Each row is a point on a tangle of strands that fork, close into loops and nearly touch. The rows are in no order.
Two points are linked if the straight distance between their rows is under 46.9. Some points are linked to none.
Feva: [  2  -2   7   0 -26  21  17   8   5  20 -12  -6  22 -15 -18   9  -5 -31
   6  15  11 -23 -19 -17]
Beg: [  0   4  12  13  15   2 -27 -11 -26   3 -18  12  -7  -1  -4   8 -18 -29
 -11  -4  -4 -10   3 -30]
piv: [  7  13  16   1 -29   7   5 -14  -3  15  -3  -7   4  -4 -20   2  17 -11
  15   5 -28 -18   0   0]
Nidil: [  0   6  10   1  -5   1 -10  -7 -11 -14  -2  10 -15   6  -7  -2  -6  -7
   4   1 -20  -6   1 -18]
lelo: [ 11  -9   8  -5  13  12   0  -4 -22  28  11  -5  13 -22 -16  12  -3 -17
 -17  14  20  -2   2 -13]
sizev: [ -6  -3  19  18   6  14 -11  -7 -21  18 -16   4   7   1  -7   6 -22 -25
   3  -7   8  -6  -6 -27]
Kos: [  6  16  -5  37   8  -5   2   5  -8  -6 -11 -19  -4   7  -6   7   7   8
   4  11  -4   8  -9  29]
Rozu: [  5  11  -1  19   8  -4  14  -9   9 -14  -2 -22   8   5   1  10  29  34
  -5 -17 -16  24  10  36]
ger: [  1   9   2  -9 -13   2  -8 -23 -11   4 -12  -4 -10  12  -7  10  -4  -4
  10  -1 -32 -14   2 -15]
gegoz: [-12   2  -5  -9   3   7 -11  19   6  15   2  -6  -8  -7   1  -7 -11  -3
   8   1  25  -7 -10  -3]
Kesik: [-10   9  -6   5 -12  -8   4   0  10 -19   2 -12 -23  12  10  -2   8  15
  15  -3 -16   0   9  18]
zanu: [  5 -18 -16   1  39 -11  -3  17 -15  -9   5 -12  -4  -5   8 -14  -5  14
 -13  10  29  21  -8  11]
kamis: [ -8 -16 -13 -24   1  15   4  33   9  20   8  -4   0 -15 -11  -2 -25 -12
   4  12  27  -7 -11   3]
Beren: [-10  -2   4  15  11  -9 -28  -6 -17  -9 -20  15 -10   8   6   2 -38 -26
   6  -2 -18 -12   2 -26]
Vumi: [ 11 -14   4  -1  11  24   9   6  -4  21   7 -15   0 -10  -3  10   1 -17
 -10  17  17   4  -6  -7]
vir: [ -2 -15   6  -2   8  -1   7  14  13   8   1  14   9   6  -2   2 -17 -12
   4  11  23   6  -9 -12]
tep: [ 13  11  11   5 -24   5   5 -18 -16   8   6  -1   2   8 -17   9  20   5
  -1   0 -25   1   9   3]
Totob: [ -3   1  -8  14   1  -7 -22 -15 -18   1 -15 -11 -15  10   3   9  -8   8
  15   0 -35 -11  -3  -2]
fazu: [ -6  12  -4  -8 -17  -4  24   0  30 -33   9 -15   2  10  15   3  23  22
  -1  -7 -17  -2  19  16]
gipim: [-3 -1 -4  6  7 -7  1 15 -4 -3 15 -4  0 -1 -6  2  4 16  6  8  2  0  1 14]
Mevem: [ -3  11  -9 -11 -17  -2  18   2  23 -10   9   0   9   5  -4  -2  29  17
  -1  -3  -6   1  10  16]
popa: [  2  11  11   9  -8   6 -10 -21   4 -25   3  -4 -10  18   8 -22  11   7
 -15 -18 -25   2   4  12]
nusap: [  1  -7  -9   1  11 -28 -13   0 -10 -34  19  10  -3  -5  31 -15   1  17
 -14 -17  10  18  21   6]
dilo: [  5   2  21   2  -9  16   7  -7 -12  19  -7  -5   9  -9 -24   4  11 -12
   3  11  -4 -11  -3  -6]
fetaf: [-15  -6  -5  -4   2 -29 -14  -5 -11 -35  12  18  -7   3  42 -19 -11  16
 -10 -18  -9   6   3   8]
pag: [ -9  12   2  13  15 -25 -15  -4 -15 -21 -16   9 -19   6  20 -10  -2  19
   4   0 -12  -3   5  17]
dev: [ -1  10  -4 -22 -15   5 -17  -8   3  -1  15  12 -13  13   4  -5  -6  -7
   0 -23  -5  -2  11 -11]
givo: [  8   6   2   4 -34   9  27   3  15  15  -2 -11  13 -11 -18  10   8 -11
   5  18  -2 -14 -11  -8]
maru: [ 10  -2  -3  24   6  -5 -17 -28 -29  17  -5   7   4   9  10  10  -9 -12
   2   1 -14  -2  -3 -16]
Nugi: [  3  -9   7  -8  12   3   9  12   7  25  -4  -2  23  -4 -17  13 -15 -10
  -6  30  26   3 -13 -16]
Loze: [  2  -4   1 -13  -5   0  22  13   4   8  14  -3   4  -1 -17  15   3  -2
  -4  22   5   0   2 -10]
poge: [  4  -5  -1   3  32 -19 -16   3 -16 -11  -4  23  -9  -3   8 -15 -14  -2
 -14 -11  24  15   6 -10]
zalo: [  6  -1   6   1 -23  12  -2 -18   7  14   0   9  12  12   3  -4   0  -8
  -3  -9 -12  -4  -9 -12]
mag: [  1   2  12  21 -14   5 -18 -22  -8  21  -2   4  10  11   6   3  -9 -17
   8  -7 -17  -6  -3 -17]
kif: [  0 -10  10  11  24   0  -2  13  -7  -1  -3  11   0  -1   1   8 -13   1
  -6   9  16   4  -8 -13]
Katot: [  9  10  -6  19   5   5  18   6   8  -5  -4 -36   3   1  -8   5  15  14
   4  11   2  20  -9  42]
Puvi: [ -4  -8   0 -23  21  -2  -3   7  -1   1   9  21   2  -7   7   4  -1  11
  -9 -12  17  11   8 -10]
napag: [ -5 -15   8   3  31 -19  -1  12 -17 -13 -16   8  -9  -8   8   2 -12   6
   3  14  13   3   4  -2]
lamis: [ -5  14  -7  20   1  -5  10  -3  10 -21 -12 -25  -4  -3  20   7   7  31
  -2  -3 -16  -1  -9  27]
Voses: [  0  -9  -2 -11  11  -8  14  23  20 -19  19 -19   7  -2  -5   2   5  15
 -11  23  17  10   1  15]
Rodo: [ -5  10  -5 -16  -8  -1 -13  -1   2 -19  25   8 -11  -1  10 -16  -2   5
 -12 -24   3   9  14  -3]
nos: [-18   6  -2  -8   2  -5 -22  16   2   3  -1  10  -9 -11   6  -9  -8   3
   9  -4   6 -18   4  -1]
nis: [ 12  17   0  13   4   4  20 -18   2   0  -9 -32  10   0 -11  23  31  18
  -4   0 -22  15   6  28]
viso: [  9   8  -2  -2  -9 -18 -24 -34  -5  -2   3 -11  -8  21  10  -6   9  10
  -1 -17 -47  -9   3   0]
Letuz: [  2  -2  13   0  -1   3 -27 -24 -34  19 -18  -1  -3   3 -11  17 -20 -33
   3   1 -15  -9  10 -30]
Fom: [  8  10  -3   7 -20   8  31 -14  11   0  -8 -18   9   4  -4  14  26   5
  -6   6 -18   2  -2  18]
nom: [ -5   3   8 -16  -1  16   8   2   8  -8   6  21  -9  -1  -7  -9   6 -16
   4  -5   1  -6   6  -4]
tevuz: [ -6  -4   3 -10  -5  -7  33  26  38 -22  10 -25   1   0   7  -7   8  19
  -3  19  16   2  -4  20]
kizi: [-11   2   3  11  21 -31 -12   9 -12 -22 -14   8 -25   0  21  -7 -15  10
   8   6  13   2   0   4]
mol: [  3  11  -7  10  -4 -15 -10 -22  -5 -13  -4 -13 -21  16  10   4   8  16
   8  -8 -34   0   7  14]
mefoz: [ 10   1  -5   8  24 -15   7   5   4  -5   9 -16   7  -1   4   3  28  32
  -1   1  -4  26  15  31]
maba: [ -4   5  -4 -12 -27  15  15  13  25   4  -6  12   8  -6 -22  -9   4 -19
   4   3  15 -20 -14  -6]
kanoz: [ -2   8  -6 -14   5  -1 -33 -15  -6   7   6  18 -15   1  10  -6 -16  -6
  -8 -23  -4   2   8 -19]
morul: [ -5   6   6   4   1  -1   0  -3   6 -27   0  13  -5  12  10 -17   6   9
  -9 -10   0  -1   4  17]
Dom: [ -1   0  -3 -15   5   8 -22   0  -6  21   3  15  -1 -15   0   2 -19  -9
   3 -26   4   8   4 -24]
litaf: [ 11   4  12 -11 -40  14  -9 -24  -6  23   1  10  21   9 -12 -13  -4 -16
   5 -14 -22 -14 -12 -17]
vubu: [-11   1  -2   3 -19   3   0   1  11 -15  -5  17 -10   5   3   3 -16 -16
  14   5 -15 -19  -8 -22]
Sar: [ -2 -26 -12 -17   0  16  11  19   7  36  -1  -5  11 -19 -15  11 -14 -24
  11  17  17 -11 -11  -5]
piba: [-12   5  -3   5 -15 -14  18  17  29 -18   0 -23   0   4  17  -5  13  28
   9   5  11   1  -7  22]
zoka: [  6  -3   7 -16 -20  17  11   0   5  16  21   9  10  -7 -14  12   3 -14
  -4   4   8  -1   2 -21]
bem: [  4  -1  -3   8  15 -12  20  10   2  -9   7 -37 -12   9  -5  -3  13  17
  -6  11  16  22   0  28]
mamo: [ -4 -19  -3  -8  -7  24   2   1  -7  31  -5   4  17 -15  -2  21 -18 -32
  11   2  13 -11  -9 -21]
miko: [  1  -3  17  -3   0  22  12  -1   2   6  -6   9   5   3 -13  -7  15  -7
   2   1   2   1  -3  -2]
Nogop: [-10  -7  -6 -26 -12  14  16  27  31  10  -3  -1   3 -10 -12 -13  -4  -7
   5   9  27  -8 -15   0]
kepo: [-12  -3   6  -7   3 -11 -11   2   8 -26   5  32  -7   9  12 -24  -4  12
   4 -17 -13  -2  11   3]
sodib: [ 12   1   1  12 -25  13  21  -5  16  10  10  -9  13   7  -8   6  20  -7
   1   7  -2  -4   0   7]
gamin: [  8 -11 -11  26  36 -16  11   0  -1 -17   2 -18  -5 -11  13   3   8  30
   3   8  -3  17  10  30]
nal: [ 11   9  -8  -3 -18   9  -5 -11  -6   7  21 -11   0   3  -3  12  14   6
   0  -6  -6   0  10  -1]
Pabes: [ -4  16 -10  -5 -25  -1  25  11  24  -9 -12 -32  -2   7   0   4  23  14
   7   7   5   1  -8  14]
loti: [  9 -15  -3 -10   4   7  24  10  13   4  22 -15   3  -3 -18   0  14   5
  -6  22   8   7   4  12]
Forel: [ -4   2  -2  20  20 -21  14   4   4 -34  -2 -11 -13  -4  19  -4  15  35
   6   0  -4  18   8  43]
busig: [ 11  13  -1  -7 -32   3  30   6  32   9 -18 -25   5  -5 -10   5  23   4
   5  12   2 -11 -11   2]
kofe: [ 14  -1   2  21  27  -8  -6  -8 -19  -1 -15  10   3   9   4  -1   5   8
  -5   6   6  17   3   6]
nalu: [  5   9   2  20   1   5   1  11  -3   3   2 -13   6  -1 -16  -3  12   5
  -5  15  -4  -5  -6  15]
kozes: [  7 -21   4   6  20   5  12   8  -9   5  -6  -9  -2   2  -6  12   0  -9
   0  28  12   1  -1  -1]
rute: [ -2  -8   9  -3 -11  11   5   8   3   2  -8  12   2  -9 -11   1 -14 -23
  17   6  -6 -13  -6 -24]
Deka: [-12 -11   8 -15  14  -7  -4   9   6 -11   3  35  -1   1  21 -11 -12   6
   2 -18   8   9   2  -9]
godir: [ -2   8 -10 -13  -9   1  -2   8   7   5  16   1   0   9   1  -4  18  15
  -1  -7   8   1   6   5]
tek: [ 18  -4 -12  19  20 -10 -14  -9 -33  14 -12   7   8  -1  -2  17  -1  -6
  -5   9   1   6  -2  -3]
kubut: [  3   1   0 -10  15   0 -32 -16 -32  25  -4  23   5 -18  -9   4 -22 -15
  -3 -20   1   8   2 -29]
Bimes: [-13  -1 -11 -10   9   4 -13  -1 -16   0  -6  26 -10  -3  10   8 -22 -21
   4  -2   1  -7  10  -9]
pugo: [ -8   9  -4 -11 -35   8  -1   4  22  22 -13  15   8  -3 -16  -6  -3 -24
  15  -1  -3 -25  -8 -18]
Lipeg: [  9 -11 -11  -8  30  -3 -16  -8 -28  13   4  20   4 -18  -2   6 -11  -9
 -13 -10  13  16   3 -15]
kisiv: [-24  -1  -4 -11   1   1 -20  25  13   4  -4  24  -4 -15  13  -6 -31 -13
  12 -14  13 -16  -3 -12]
tuma: [ 11 -20  -7   0  38  -3   0   3 -22  -2  -1  10  -5  -5  -2 -14  -7  -1
 -17   2  31  22   6   2]
Bubot: [ -3  16 -14   9 -16  -1  26  -3  32 -33  -6 -29   6   0  16   9  20  31
   3  -3 -21   5   1  29]
Zipa: [  4 -17  -5   6  31  -6   3  16   4  -2  13 -29  -7   4   0 -18   8  15
 -11  12  24  10  -6  25]
rese: [ 17  -5  -7  -1  14  11  -5  -9 -28  12  16   5   8 -13  -3   5   3  -5
 -22   3  14  16   5 -12]
mopel: [ -1 -20  -3 -22  23   9  -5   6  -8  18   5  25   7  -8 -10   6 -17  -9
  -7  -5  24  12   0 -10]
gifo: [ -4   6   4  -9 -30   4   0  -1  23   4  -3  16  10  15   0 -19   5   4
   6 -17   0  -9  -8  -8]
diz: [-13   3  -5 -16 -36   2   5   4  29   0 -16  28   2   2  -6 -20  -4 -15
  18 -13 -12 -22 -11  -7]
Guse: [-13  11   5  10  10 -17  -8  -3   5 -25  -5  -1  -9  10  29 -13  10  23
  -8 -11  -8  -4   7  33]
rur: [ 12   4   3  -1 -22  -1 -21 -40 -20  12  12  -8   0  18   7  -2   2  -6
  -7 -18 -36  -4  -3 -10]
bab: [ -9  -4  18   1  -3  13 -10   1  -4  12 -13  13   6  -8 -16   8 -32 -41
   5  -5   0 -15  -6 -34]
fozig: [-10  -3  -5  -1   7 -13  -9   9   3 -19  27  -1   1  -5  14 -10   3  15
 -15 -10  20  14   8  -1]

A piece is all that can be reached along the links. How many separate loops has the piece of each point below (a circle has one, a figure eight two, a Y none), and how many tips (points with one link)?
zoka -> loops 0, tips 3
fetaf -> loops 1, tips 3
dilo -> loops 0, tips 3
Totob -> loops 0, tips 4
maru -> loops 0, tips 4

A tip is a point with one link. Name the tips that can be reached along the links from each point below, in the order of the rows.
Lipeg -> popa, fetaf, Nugi
loti -> Feva, zoka, Forel
miko -> poge, lamis, nom
bab -> Kesik, Beren, Letuz, rur
gegoz -> litaf, mamo, kofe, kisiv
